Each row is a point on a landscape with many valleys, with its height.
A ball rolls from a point to the lowest of its 4 nearest points, and stops where none of them is lower. Distance is the straight distance between rows; heights are no part of it.
ziz: [128 109 114 130 146 131 158 186  78 123 146 121 137 119 106  84 109 152
  79 137]  height 4.36
gavi: [131 154 186 159 135  94  29 194 139  94 100 108 135 139 149 184 164 169
  87 127]  height 1.46
poz: [147 158 177 120 112 109  52 167 167 128 105 119 133 129 136 178 162 148
 101 108]  height 0.90
budu: [118 139  93  83 155 106 143  69 167 162 136 117 191 112 120  95 175 136
 117 129]  height 1.72
Bivur: [133  86 120 152 103 157 195 113  86 124 151 148  56 104  96 118  93 119
 171 109]  height 1.57
tego: [138 154 107  92 123 120 123  66 177 185 118 131 157 133 148 104 175 115
 154 141]  height 1.22
niruz: [110 107  87 150 119 134 200  65  91 177 161 141 101 113 127 129 115  86
 176 111]  height 3.24
kelid: [140 130 180 140 144 104  76 176 140  89  99 108 158 133 152 152 148 144
  65 148]  height 1.35
Roli: [148 159 120  94 110 117  96  83 175 183 115 124 155 148 155 120 161 110
 144 134]  height 0.98
fopa: [113 110 115 135 101 142 186  86 103 140 145 144  95 106 120 143  98  86
 172 115]  height 3.35
fuz: [131 122 155 158 145 114  98 230  92  69 105 114 107 145 122 124 131 168
 109 187]  height 2.80
legek: [131 151 123  92 111 111  97 114 158 149 120 130 155 140 136 140 151 102
 112 137]  height 0.75
gol: [107 143 132 103 163 103  74 156 162 118  96 106 224 140 165 128 139 137
  64 137]  height 2.18
Pep: [114 129 122 128 103 137 182  76 126 144 137 149 104 117 125 158  96  89
 187 119]  height 3.20
mutar: [101 134 109 106 158 110 104 135 143 112 120 100 209 136 152 115 142 131
  75 139]  height 1.20
vilok: [133 100 128 145 104 149 165 137  97  99 138 132  65 108  98 123 124 129
 151 132]  height 5.63
kal: [120  96 105 145  96 137 185  94  91 144 152 141  93 110 118 121 107  94
 154 115]  height 2.79
sopig: [139 141 171 138 125 155 103 102 163 123 122 167  84 137 126 183 108 134
 184 105]  height 2.39
guze: [144 147 159 109 113 111  75 147 157 125 109 121 141 130 134 164 148 120
  90 124]  height 1.00
navar: [136 139 160 131 124 161 154  82 153 123 132 165  83 130 118 180  83 115
 193 110]  height 4.66
buga: [113 110  76 129 152 120 156 142  88 132 163 110 157 127 128  77 123 147
  88 122]  height 7.40
bozit: [126  79  64 152 132 130 205  70  77 186 183 145  86 123 125  98 126 108
 146 109]  height 3.54
zos: [126 115 107 128 139 131 151 167  88 118 148 114 152 118 117  82 115 142
  79 138]  height 5.24
zigus: [105 122  80 120 146 115 158  71 124 156 158 125 157 111 118 103 165 114
 123 129]  height 2.96
bubeg: [115 150 101  94 140 106 107 104 150 142 128 118 184 138 133 125 163 114
 101 140]  height 1.91
zeze: [167 153 162 118  81 128  69 119 186 173 104 131 135 135 151 145 127 127
 159  88]  height 1.63
gom: [134 147 175 150 134 100  47 181 148  91 104 112 125 133 141 179 162 160
  91 125]  height 1.30
Vove: [111 132  84  95 155 107 148  70 147 154 143 120 186 110 116 100 176 134
 114 130]  height 2.13
Tigov: [127  99  83 125 169 115 175 174  56 152 168 145 104 136  81  89  97 145
  74 123]  height 6.27
Sase: [100 124  94 122 154 114 124 137 123 109 135  98 200 127 146  96 138 138
  80 136]  height 3.12
dilig: [110  92 127 133 185 108 158 216  65 122 138 146 132 124  84  89 101 165
  67 140]  height 3.17
vik: [107 113  78 132 137 122 186  57 108 182 165 139 130 108 123 111 156 100
 152 122]  height 3.06
vesok: [140 159 117 102 115 129 153  61 162 193 117 130 130 143 158 123 142 102
 192 130]  height 1.78
Nuz: [123 134 130 161 135 124  86 241  83  64 113 126  71 146 102 134 109 154
 133 179]  height 2.90
Fogis: [127 121 153 135 114 148 129 106 144  98 119 158  77 124 118 173 112 117
 169 120]  height 1.52
Lon: [162 155 137 100  91 115  69 104 178 182 106 120 150 151 161 127 151 116
 144 111]  height 0.96
zuf: [134 128 161 119 104 135 104 119 160 120 115 149  92 126 124 177 133 123
 151 113]  height 2.85
vofad: [121 103 137 159 117 164 140 129 100  73 141 148  41 127 102 133 112 137
 187 136]  height 6.53
naz: [122 113 154 160 128 167 131  99 120  78 134 167  56 134 112 161 100 128
 188 124]  height 4.74
Tekam: [132 123 142 156 140 123 115 216  89  74 118 110  89 136 104 121 131 162
 114 177]  height 2.88
kiv: [125 121 152 128 107 139 140 104 146 119 119 154  92 118 118 167 110 108
 162 119]  height 3.28
mizon: [163 165 128 108 127 138 160  21 182 204 102 108 140 136 169  98 152 106
 181 116]  height 3.19
nupip: [113 110 149 153 166 105 136 235  68  94 128 133 112 132  85 102 128 170
 106 174]  height 3.02
sot: [ 85 115  89 119 177 103 129 131 134 116 127  87 210 125 156  87 144 157
  90 124]  height 3.13
pami: [113 143 127 109 141 107  95 144 138 114 113 106 193 136 148 134 142 121
  70 141]  height 1.76
ronod: [141 120 150 141 124 124 120 164 120  82 119 103 121 129 129 129 140 131
  83 152]  height 1.50
palas: [131 111 142 140 109 135 130 138 123  84 123 120  84 117 116 144 136 122
 124 140]  height 6.28
girob: [162 157 167 111  89 113  53 148 178 157 105 120 147 133 145 157 154 138
 117  95]  height 1.28
reb: [183 178 170 144 110 167 111  70 182 157 129 139 111 147 140 160  80 126
 205  67]  height 0.76
miban: [121 102  76 133 123 125 164 123  80 144 170 122 125 121 115  86 130 125
 104 124]  height 5.75
Vadum: [131 124 140 155 121 135  92 169 112  61 117 118  66 139 124 150 135 144
 135 143]  height 4.04
Dutib: [ 79  97 103 121 167 106 108 177 139 103 105  96 222 123 170  81 127 164
  79 137]  height 3.14
dedis: [134 100 120 136 100 138 162 141  91 112 143 124  88 107 101 111 123 120
 122 131]  height 5.68
giz: [141 157 136  94 117 112  77 137 162 143 114 122 169 139 142 150 151 114
  90 130]  height 0.59
Mel: [129 151  97  83 138 112 125  70 174 169 126 121 180 127 135 102 183 128
 131 144]  height 1.42
Gelag: [136 114 125 138 124 133 159 182  80 107 141 117 109 118  98 100 123 146
  90 147]  height 4.24
Mes: [108 107 113 129 155 127 145 196  90 117 135 118 168 123 126  74 107 165
  72 141]  height 0.93
Fidit: [157 159 127 113 114 126 128  49 179 196 102 120 142 148 173 113 152 106
 180 121]  height 3.10
neka: [125 136 128 106  98 127 138  99 146 152 123 145 119 124 130 156 123  91
 155 129]  height 2.16
Kopeb: [138 115 156 150 143 122 117 203 110  74 111 107 137 131 134 114 137 161
  84 172]  height 2.47
mizo: [108 131  93 116 136 122 180  57 130 187 148 139 138 109 127 118 160 100
 164 131]  height 2.92
zaron: [126 126 154 169 132 175 160  75 108  81 150 172  57 132 107 163  81 122
 204 125]  height 2.81
fasif: [135 154 108  99 123 125 142  62 163 190 121 135 144 135 150 117 157 105
 174 141]  height 1.47
Nipu: [167 165 154 121 105 151 129  77 177 164 122 142 112 147 146 159  80 116
 200  93]  height 3.48
gunel: [162 163 164 125 115 160 132  82 174 147 128 157  99 139 134 172  79 118
 196  94]  height 3.46
mukad: [116 137 145 117 153 110  83 163 145 104 100 111 205 137 158 131 132 135
  56 140]  height 1.95
feget: [144 148 100  80 141 121 151  44 189 187 122 124 184 103 128  81 171 135
 135 131]  height 1.61
piber: [128 114 141 152 117 140 102 156 113  66 119 124  62 132 118 145 136 143
 141 140]  height 4.71
zode: [123 106  98 125 160 124 165 185  72 137 156 128 138 126  99  80 102 155
  76 131]  height 5.03
zal: [167 157 165 128  93 141  91  97 187 170 111 138 125 139 155 152 106 123
 183  80]  height 2.45
bibal: [171 179 173 158  95 150  84  59 184 171 110 116 144 140 155 153  91 119
 197  41]  height 3.93
Gopo: [111 109  70 132 137 120 160  90  98 146 170 119 146 117 118  88 151 124
 107 120]  height 3.78
derer: [122 103 138 149 108 153 142 128 113  78 130 139  60 118 109 144 123 127
 160 133]  height 5.80
nesez: [116 137 109 106 107 119 127  99 133 145 134 128 149 127 128 132 147  93
 122 141]  height 1.33
keb: [164 159 149 124  92 131  97  82 183 182 104 126 130 152 167 142 114 113
 189  87]  height 2.36
Gedar: [103 124  76 116 151 113 148  85 123 140 158 116 173 115 125  97 165 129
 108 128]  height 3.75
pidi: [137 130 147 167 131 117  59 221 104  60 100 110  91 151 139 142 122 162
 112 168]  height 2.71
tavi: [126 138 141 116 138 111  93 150 140 108 114 109 184 133 145 138 138 121
  64 141]  height 1.94
Ras: [149 146 173 119 103 137  77 127 180 141 114 153 104 132 131 177 130 139
 156  97]  height 0.99
vafo: [132 104 136 144 109 145 144 149 104  83 132 125  65 115 105 131 131 134
 140 139]  height 6.26
Figu: [154 145 162 112  94 131  90 123 180 161 107 144 118 135 141 162 122 127
 160  98]  height 1.37
zetom: [ 97  91 119 123 167 120 136 218  94 118 118 131 180 121 119  72 106 177
  71 143]  height 2.58
sapo: [154 149 147 104  93 125  95 106 175 170 108 138 124 141 151 154 121 109
 163 109]  height 1.73
tuzo: [137 121 153 162 133 119  89 193 113  70 108 103  94 138 134 144 141 154
 105 164]  height 2.48
pira: [141 160 160 161 148 187 159  59 124 101 162 180  61 145  98 183  78 114
 207 120]  height 3.76
tas: [112 140 100 122 117 131 193  59 119 180 144 139 115 118 133 142 118  85
 195 121]  height 2.66
sudup: [122 118 147 135 110 147 157  95 137 115 127 153  83 117 116 164 103 106
 172 118]  height 3.53
Luram: [121 126 124 157 122 147  92 209  91  56 121 124  47 147 105 137 107 147
 149 156]  height 3.31
Leni: [152 163 156  99 111 108  59 145 172 154 110 117 170 140 148 150 155 129
  91 117]  height 0.64
lik: [136 152 183 120 148  98  49 182 159 118  94 113 199 136 158 155 148 148
  52 128]  height 1.60
raf: [132 113 140 144 145 122 151 205  78 100 133 119 101 121  91  99 129 159
  97 160]  height 3.89
roso: [124 147 103  92 128 117 129  75 160 170 127 135 164 129 137 110 171 112
 142 142]  height 1.43
fof: [121 109  78 133 132 126 157 130  86 138 172 114 140 128 116  81 130 133
  95 126]  height 6.41
Tivik: [132 140 168 132 114 126  66 145 162 110 114 142  94 130 123 185 153 143
 134 110]  height 0.37
bes: [134 106 100 134 112 133 164 154  80 126 157 125 110 119 100  95 120 129
  96 132]  height 5.40
Ner: [129 105 150 137 147 125 122 205 107  90 114 112 163 125 130  95 127 162
  70 167]  height 2.49
Tif: [132 130 150 162 127 124  62 180 125  64 110 112  81 142 134 165 143 150
 115 140]  height 2.07
gonif: [131 136 172 123 149 110  70 175 150 102  96 112 194 134 156 143 139 137
  54 140]  height 1.67
Vopa: [125 105 121 154 112 158 209  75  94 130 156 149  73 106 108 144  72  93
 193 105]  height 2.28
Sasuv: [139 162 118 108 114 135 167  57 154 186 127 132 119 144 152 142 116  94
 205 122]  height 1.15
Nepel: [126 121 126 155 122 144 108 189  94  66 126 121  55 138 102 129 123 151
 146 156]  height 3.88
bev: [170 167 150 135  94 138 105  62 181 184 109 116 131 157 167 145 101 108
 198  76]  height 2.67
Lis: [106 125  93 121 134 118 134 114 117 121 145 110 172 124 129 108 147 116
  93 136]  height 0.66
Pozub: [121 152 105 109 126 134 188  50 137 195 135 136 123 123 138 127 139  92
 197 128]  height 2.23
soko: [121 110 155 151 116 157 138 100 128  87 126 159  70 123 113 166 108 119
 175 122]  height 3.74
Fisav: [131 136 141 168 130 126  61 228  96  59 102 117  74 150 128 142 108 158
 119 163]  height 2.77
Kima: [118 122 106 123 113 122 138 126 112 120 137 114 149 117 125 115 137 109
  90 138]  height 3.81
gamo: [121 147 115 104 109 123 141  81 150 174 124 141 132 131 138 139 137  91
 169 132]  height 2.24
Lora: [120 100 139 142 102 148 159 110 115 101 135 142  76 111 111 143 114 113
 156 124]  height 4.26
kavo: [104 103 132 127 157 125 113 188 125  96 104 108 205 124 159  84 112 157
  65 149]  height 2.53
maseg: [102 120  81 121 159 113 141 109 117 122 151 104 182 124 133  93 153 136
  96 123]  height 5.25
Bom: [124 151 106 106 120 125 163  60 148 190 126 137 134 128 144 127 148  97
 182 138]  height 1.80
merid: [113 112 117 129 146 124 133 176 108 101 131 104 184 126 141  86 115 148
  68 144]  height 3.07
Kego: [112 102  66 137 136 121 170  74 102 162 170 131 136 115 119  97 153 116
 122 118]  height 1.23
zes: [129 133 166 149 130 161 115  99 146 104 127 170  73 137 116 182 103 128
 188 113]  height 3.29
Binu: [128  85  80 150 104 139 198  96  73 163 170 145  83 114 113 109 110  96
 153 109]  height 2.78
dunaf: [150 146 170 122 111 148 104 111 175 142 115 157  99 132 130 177 113 127
 177  97]  height 1.62
gesag: [ 97  87 129 128 183 115 146 226  79 120 123 146 160 123 100  75 104 173
  71 141]  height 2.93
dupu: [131  93  62 129 139 127 173 129  74 158 178 132 112 130 106  78 119 137
  96 117]  height 5.04
Siloz: [138 123 153 145 122 124 111 168 119  77 115 112 103 123 124 142 143 140
  98 152]  height 2.42
pize: [130 110 128 152 117 144 143 178  87  82 136 121  55 122  88 114 134 150
 141 150]  height 4.69
lopan: [164 159 159 110  81 115  56 131 180 173 105 122 149 138 153 142 149 125
 131  95]  height 1.49
Tesu: [157 157 101  94 130 139 190  10 181 213 116 123 161  98 148  72 149 108
 160 116]  height 1.87
ril: [142 159 113  99 133 136 180  41 159 206 122 125 132 126 149 109 151 103
 194 129]  height 2.17
Lamuk: [100 139 102 100 162 105 113 117 147 120 125 104 204 133 143 110 158 132
  88 139]  height 1.82
bunam: [115 104 129 129 151 128 134 201 102 105 123 118 179 122 133  77 109 161
  70 146]  height 2.27
bobev: [135 117 139 150 121 137 117 174 110  70 120 115  69 129 116 136 136 148
 126 153]  height 3.87
sidul: [134  93 110 144 101 145 179 140  79 123 153 136  65 109  91 109 114 128
 138 122]  height 4.59
femok: [138 110 132 143 109 137 146 162 100  90 132 119  82 115 101 117 132 138
 120 145]  height 5.34
nakik: [142 163 136  90 129 107  63 141 166 148 109 114 191 149 150 143 152 124
  85 126]  height 0.86
Pomel: [145 150 170 116 108 113  66 151 166 129 106 129 120 131 131 179 155 135
 115 110]  height 0.77
Bigo: [132 142 145 113 106 141 151  85 154 151 121 156 103 128 129 165  90  98
 180 115]  height 3.51
rasik: [ 98 138 100  80 185 100 126 104 177 135 109  87 221 119 141 102 170 159
  95 124]  height 0.28
gadu: [133 137 154 179 144 189 153  73 103  81 158 177  55 142 103 169  78 118
 206 130]  height 3.25
kinur: [124 124 133 162 120 147  66 178 106  54 121 128  57 150 123 152 120 142
 144 141]  height 3.57
nam: [144 154 181 127 128  99  54 173 155 118 102 113 154 130 140 175 158 148
  75 118]  height 1.06
Renum: [111 136  90 122 132 130 195  50 118 191 148 143 122 114 132 129 142  95
 187 123]  height 2.61
buti: [100 112 135 124 159 111  93 178 141  96  99 106 214 130 169 101 125 144
  57 147]  height 2.33
temiz: [132 143 163 168 143 177 136  76 122  95 149 176  63 149 110 184  88 121
 202 124]  height 3.82
Vekub: [141 104 111 133 123 135 173 169  73 126 156 127  86 116  85  98 117 138
 104 134]  height 4.29
mibe: [122  93 130 151 102 150 183 101 101 115 142 147  73 106 110 135  98 106
 172 116]  height 2.86
zasov: [150 156 132  92 108 109  69 121 169 167 114 120 169 149 147 134 158 118
 112 124]  height 0.16
fiz: [138 149 103  95 135 124 160  46 166 198 128 136 155 110 134  94 167 116
 159 135]  height 1.74
zelo: [116 109 133 164 118 170 101 147 100  58 136 149  41 148 114 141 108 135
 181 134]  height 5.67
dotug: [117 106 153 147 169 115 134 235  78  96 120 132 135 127  94  95 128 174
  93 173]  height 3.03
rara: [120 104 106 136  95 133 164 107  96 130 148 133 113 112 118 117 126  98
 129 125]  height 3.42
sapu: [130 122 150 152 121 131  85 152 130  69 111 121  77 135 128 164 146 141
 124 134]  height 2.99
sulab: [137 143 136 100  96 124 105 110 166 161 115 142 130 136 139 154 131  98
 145 126]  height 1.44
felal: [135 146 127  99 104 114 105 108 158 155 116 139 140 136 139 146 145 101
 131 131]  height 1.10
gal: [121 106 129 139 173 114 163 209  64 119 143 139 117 125  79  91 111 162
  79 147]  height 3.18
zum: [136 109 117 133 140 129 166 184  70 124 151 125 107 120  88  91 113 148
  89 140]  height 4.01
fasi: [115 102 147 145 172 114 150 227  70 108 132 135 126 127  85  94 121 170
  81 160]  height 3.08
ninil: [172 173 148 134 101 152 118  60 179 172 119 125 123 158 161 150  85 108
 206  72]  height 3.11
vudaz: [138 134 160 129 137 114  95 166 136  95 108 110 157 129 141 145 141 131
  65 146]  height 1.04
Tefup: [141 153 119 102 104 127 134  81 160 184 116 136 133 143 151 136 130  99
 177 128]  height 1.88
bepuv: [108 127  91 110 123 117 140  91 118 144 146 125 152 122 126 117 155 102
 120 137]  height 2.55
Sed: [133 115 141 169 129 176 187  82  99  92 151 162  54 115 100 147  76 120
 203 117]  height 1.99
Fizo: [ 84  94  92 123 168 111 124 176 123 112 118  97 209 125 159  74 122 166
  83 131]  height 3.32
mez: [162 166 134 124 107 133 127  42 180 195 102 108 130 157 177 129 130 103
 198  99]  height 2.95
tul: [183 187 157 151 102 155 100  38 182 168 118 111 130 158 151 154  83 110
 203  50]  height 3.63
zopig: [108 122 142 160 158 108 119 246  69  81 119 130  94 140  87 118 121 164
 121 185]  height 2.98
bonuk: [135 106 116 136 147 120 178 189  64 130 157 136  89 122  72  95 116 146
  90 136]  height 3.55
lep: [143 146  96  89 141 126 174  33 176 207 129 132 165  95 128  84 161 120
 149 128]  height 1.70
Bemev: [122 101  84 139 106 131 179 103  82 148 161 137 105 112 116 105 124 103
 133 119]  height 0.63
pani: [112 115  83 127 133 121 148 112 100 131 157 113 158 125 124  97 143 118
  99 128]  height 4.40
seto: [ 96  97  93 119 166 114 136 195 103 124 128 113 190 124 142  66 107 176
  78 134]  height 0.36
diti: [128 131 139 116 106 118 112 129 139 114 117 125 132 124 126 152 139 106
  98 134]  height 1.71
mavap: [132  93  73 128 127 131 180 140  64 159 178 143  90 126  95  87 111 128
 104 119]  height 4.37
zubik: [108 114  92 135 111 128 187  70  99 166 155 143 111 114 127 128 123  88
 168 121]  height 3.05
kime: [145 148 178 127 103 122  59 148 172 133 111 139 111 129 131 176 150 148
 142  96]  height 0.69
Pif: [129 109 125 131  96 136 151 125 108 109 136 126 100 110 115 129 128 107
 120 134]  height 4.94
Balut: [135 114 164 142 149 121 105 192 120  79 104 110 163 130 144 113 132 156
  64 164]  height 2.37
somov: [139 132 164 137 129 116  87 162 137  89 108 108 128 129 136 162 150 134
  79 139]  height 1.41
saf: [161 163 135 119  99 136 119  70 174 188 109 124 124 160 165 145 108 104
 195  98]  height 2.73
runi: [138 146  95 100 147 134 198  31 161 214 137 138 150  91 127  93 158 109
 163 123]  height 1.93
tik: [ 98 108  84 129 168 114 139 147 113 120 143  97 188 125 144  77 130 159
  87 125]  height 5.26
nove: [119 143 117 121 112 142 184  70 128 163 138 143 109 127 129 157 100  88
 197 119]  height 3.04
Mani: [134 114 130 137 111 129 140 153 105  94 131 110 112 111 115 121 135 126
  95 148]  height 3.83
befid: [146 163 191 128 128  96  42 187 159 123 100 112 166 129 147 170 165 163
  69 119]  height 1.21
laz: [105 137  92 109 148 113 125 108 134 130 139 109 183 128 133 111 154 119
  97 137]  height 2.69
rin: [119 120 131 122 100 129 138 111 133 118 126 136 107 116 123 151 127  97
 133 129]  height 3.15
bufoz: [136 106 123 135 114 138 164 167  82 107 144 121  85 112  92 103 129 138
 111 139]  height 5.01
Buvur: [123 121 152 177 135 179 132  95 100  72 148 175  51 145 113 157  87 126
 203 134]  height 3.71
Tubun: [155 165 177 113 108 108  45 174 171 138 102 113 158 128 144 164 159 147
  87 106]  height 1.03
val: [ 97  90  94 121 180 114 153 203  82 137 134 135 162 126 112  72  92 179
  72 128]  height 3.84
gav: [113 120 106 126 100 125 150 101 115 138 141 135 126 113 121 131 132  88
 131 131]  height 2.91
varef: [117 106  80 128 155 125 160 162  83 138 162 116 148 132 115  73 109 151
  82 127]  height 6.29
Tukeb: [140 148 167 115 131 108  76 161 151 117 102 113 161 133 140 158 148 126
  67 134]  height 0.94
ruveg: [108 117  87 127 120 120 157  81 113 153 155 131 139 113 124 113 150 100
 130 131]  height 1.13
tuvu: [126 121 156 128 148 116  91 176 134  92 104 105 188 129 154 124 130 137
  57 151]  height 1.97
luf: [163 166 185 125  82 117  40 152 186 153 101 120 141 123 146 156 161 152
 135  79]  height 1.25
goz: [123 117 127 157 119 156 100 171  96  57 128 132  44 141 104 138 119 142
 164 145]  height 4.45
dade: [121 115 153 156 123 152 105 116 131  75 125 153  58 139 118 167 120 129
 167 123]  height 5.45
vulag: [118 109 126 133  96 136 165  97 119 130 134 145 101 113 120 144 113  90
 157 122]  height 3.86
kizo: [138  80  90 138 109 137 191 128  68 158 171 145  70 117  95  99 104 115
 135 114]  height 3.56
rotus: [129 100  74 127 147 126 168 152  68 153 172 128 123 133 102  76 110 144
  86 121]  height 5.74
bak: [142 158 110  87 129 111  88  97 173 166 118 118 180 147 151 117 169 122
 122 138]  height 1.26
Folin: [164 153 176 119  87 127  56 141 186 156 107 132 126 125 137 160 147 148
 151  83]  height 0.97
rola: [132 112 138 136 145 130 151 202  88 104 129 115 133 124 105  92 121 159
  82 155]  height 3.68
kov: [ 85 128  94 103 180  97 120 126 157 116 113  88 219 124 153 100 157 150
  87 130]  height 1.84
ligu: [112 118  95 126 141 124 136 144 108 113 142 103 178 125 134  89 127 134
  80 132]  height 4.64
sir: [116 137 116 114 105 130 162  81 134 157 129 145 120 123 130 147 116  86
 175 126]  height 2.75
kurof: [111 126 118 122 147 117 111 150 126 100 121 102 195 130 147 109 132 131
  71 144]  height 2.00
bedin: [146 160 152 118 114 155 152  79 163 150 129 155  98 134 130 173  78 108
 201 104]  height 4.09
dudo: [140 118 145 143 128 131 136 185 102  82 127 108 106 124 112 114 133 148
  97 160]  height 2.68
Posot: [133 147 145 105 119 112  97 138 147 123 113 122 156 130 134 152 143 108
  88 137]  height 0.95
bitid: [116 136  91 100 142 116 153  58 147 172 143 135 165 111 121 104 175 118
 136 134]  height 1.90
tunen: [160 166 169 138 133 175 137  74 160 133 145 170  84 143 119 183  77 127
 202 103]  height 4.35
Gok: [130 129 137 166 126 133  65 214 100  57 110 117  64 149 126 145 113 153
 127 159]  height 2.87
pegel: [115 154 120  96 155 102  84 141 159 128 114 109 211 141 154 129 150 129
  76 138]  height 1.86
Fenak: [137 145 143 110 101 135 131  96 162 153 117 150 107 133 138 165 102 103
 178 112]  height 3.16
lefut: [139 138 154 117 123 112  88 154 145 108 110 116 150 130 140 159 146 122
  71 139]  height 0.72
pimob: [123 101 142 151 108 159 163 104 111  88 136 154  60 114 105 146 103 119
 182 120]  height 4.06
dides: [ 96  83 101 123 192 103 157 210  70 139 136 152 148 127  97  79  87 168
  64 123]  height 3.47
vak: [105 127  92 122 122 123 167  71 117 172 147 140 130 115 131 123 147  90
 157 129]  height 2.52
Dono: [151 155 129  94  97 114  80 110 175 175 109 132 151 147 153 136 152 109
 133 122]  height 0.60
bel: [126 139 161 151 126 118  55 166 137  81 107 121  90 139 136 181 152 146
 118 120]  height 1.66
Ven: [115 129 129 160 145 120 122 230  73  74 124 120  75 140  88 117 123 157
 130 175]  height 3.00
Guros: [127 117 139 163 127 177 199  72 102 102 156 162  62 115 100 154  68 111
 203 112]  height 1.59
Vulo: [104 133  85 110 143 114 135  92 130 137 145 116 176 120 125 103 163 120
 108 137]  height 3.41
Fubat: [121  96  93 157 106 142 209  83  78 157 162 146  77 113 120 126  90  90
 178 101]  height 2.89
lita: [107 114  84 145 137 131 212  47  96 190 166 143 109 116 129 127 134  89
 178 109]  height 3.01
mazum: [118 143 121 103 133 112 102 127 143 122 121 111 180 135 137 132 147 108
  80 141]  height 2.05
ninu: [109 129 128 119 154 112 101 159 137 102 112 103 204 130 154 115 132 130
  65 143]  height 1.83
vek: [131 117 140 134 135 132 139 188  99  98 128 111 144 124 120  97 126 144
  77 157]  height 3.40
zuzir: [119 106 141 130 149 127 124 192 113  92 113 110 180 123 142  92 118 153
  63 158]  height 2.40
nat: [133 132 143 109 100 122 114 119 148 127 113 138 119 124 126 164 136 105
 123 128]  height 1.89
ket: [145 161 165 101 127 102  54 160 165 142 103 111 185 140 151 154 153 138
  69 120]  height 0.92
Setok: [123 122 162 139 118 134  89 129 148  95 114 148  81 129 122 180 138 131
 142 119]  height 1.85
Ruri: [122 157 112  84 146 108  85 117 165 142 120 108 196 146 147 123 160 127
  94 139]  height 1.58
beka: [103  77 115 130 203 100 158 213  61 128 138 155 132 127  82  86  91 162
  63 131]  height 3.34
Dafak: [137 124 168 159 140 107  73 196 121  73  99 104 128 141 148 147 146 159
  80 160]  height 2.72
bizu: [132 134 149 115  99 132 121 112 158 133 113 150 104 126 126 170 125 108
 152 121]  height 2.60
fibi: [108  99  74 147 131 127 191  60  93 178 172 140 112 113 126 102 142 103
 154 114]  height 3.33
Bor: [100 135  93  91 172 105 132  94 159 135 131  99 203 118 132 105 168 144
 103 125]  height 1.34
vodu: [164 155 153 123  80 124  72  97 183 180  97 127 139 141 166 140 126 115
 167  81]  height 1.98
nusun: [129  92 129 152 105 154 184 117  93 107 147 149  52 104 100 124 104 126
 177 122]  height 2.74
Siz: [155 152 162 109  93 126  76 133 180 153 106 138 123 130 138 164 136 128
 142 100]  height 1.24
rupi: [133  76  59 152 121 134 209  89  69 187 183 149  66 126 116 101 103 105
 154 107]  height 3.30
libin: [150 170 163 139 142 179 158  63 147 124 151 169  74 141 109 182  70 118
 205 107]  height 4.34
letet: [127  94 115 141  93 143 180 110  93 127 147 138  79 102 105 119 107 103
 149 118]  height 3.36
Gub: [ 82 116 101 114 175 105 112 149 146 110 110  92 220 128 166  95 140 154
  83 132]  height 2.57
Vifa: [114 106  80 137 113 127 167  91  92 151 161 131 122 112 122 104 135 101
 132 124]  height 1.16
Tam: [ 89 128 115 104 173 103  93 152 154 109 102  98 228 136 170 111 138 144
  76 137]  height 2.56
dip: [ 73 114 105 103 185  89  99 153 168 115  88  89 236 124 176 101 150 163
  83 132]  height 1.96
koges: [ 83 124 100  94 187  94 114 133 169 119 105  86 233 121 160 101 159 159
  88 127]  height 1.29
lanud: [121 110 134 151 112 160 192  81 106 114 146 154  72 109 105 149  78 102
 190 114]  height 2.20
nup: [134 127 157 128 111 121  93 136 149  98 110 130 103 126 123 174 146 125
 113 126]  height 1.40
Tuf: [121 128 119 118 121 119 124 126 123 113 132 115 154 124 129 124 138 105
  86 145]  height 3.45
Musi: [122 109 151 133 150 124 107 191 122  87 105 110 184 127 153 100 122 149
  60 158]  height 2.21
rar: [129 127 138 129 125 123 120 153 122  94 120 108 156 125 128 125 137 122
  73 145]  height 2.59
Duge: [114  99 150 134 165 121 138 227  90 102 113 131 158 125 110  82 119 175
  76 165]  height 3.09
napo: [125 113 148 167 127 173 165  92 101  83 146 166  50 127 103 150  88 123
 204 127]  height 2.70
Neno: [161 172 127 115 110 142 145  58 168 179 120 122 120 157 163 142  99 100
 211 103]  height 2.34
suvez: [139 142 168 125 116 148 123  97 170 137 123 163  94 131 128 179  97 117
 184 106]  height 2.38
tuz: [169 168 177 137 107 159  99  85 184 159 121 146 113 142 142 161  89 133
 197  74]  height 2.44

Two balls start at each pair of points below. Name the first point that both come to, or write -.
lita, runi | tego
Mel, Fidit | tego
bev, Tefup | -
goz, kinur | Gok

For each start below, name the point where the ball stops.
navar | Tivik
Gelag | lefut
ziz | lefut
tuvu | lefut
Gedar | rasik
mukad | lefut
bedin | Tivik
tunen | Tivik
zelo | Tivik
tas | zasov
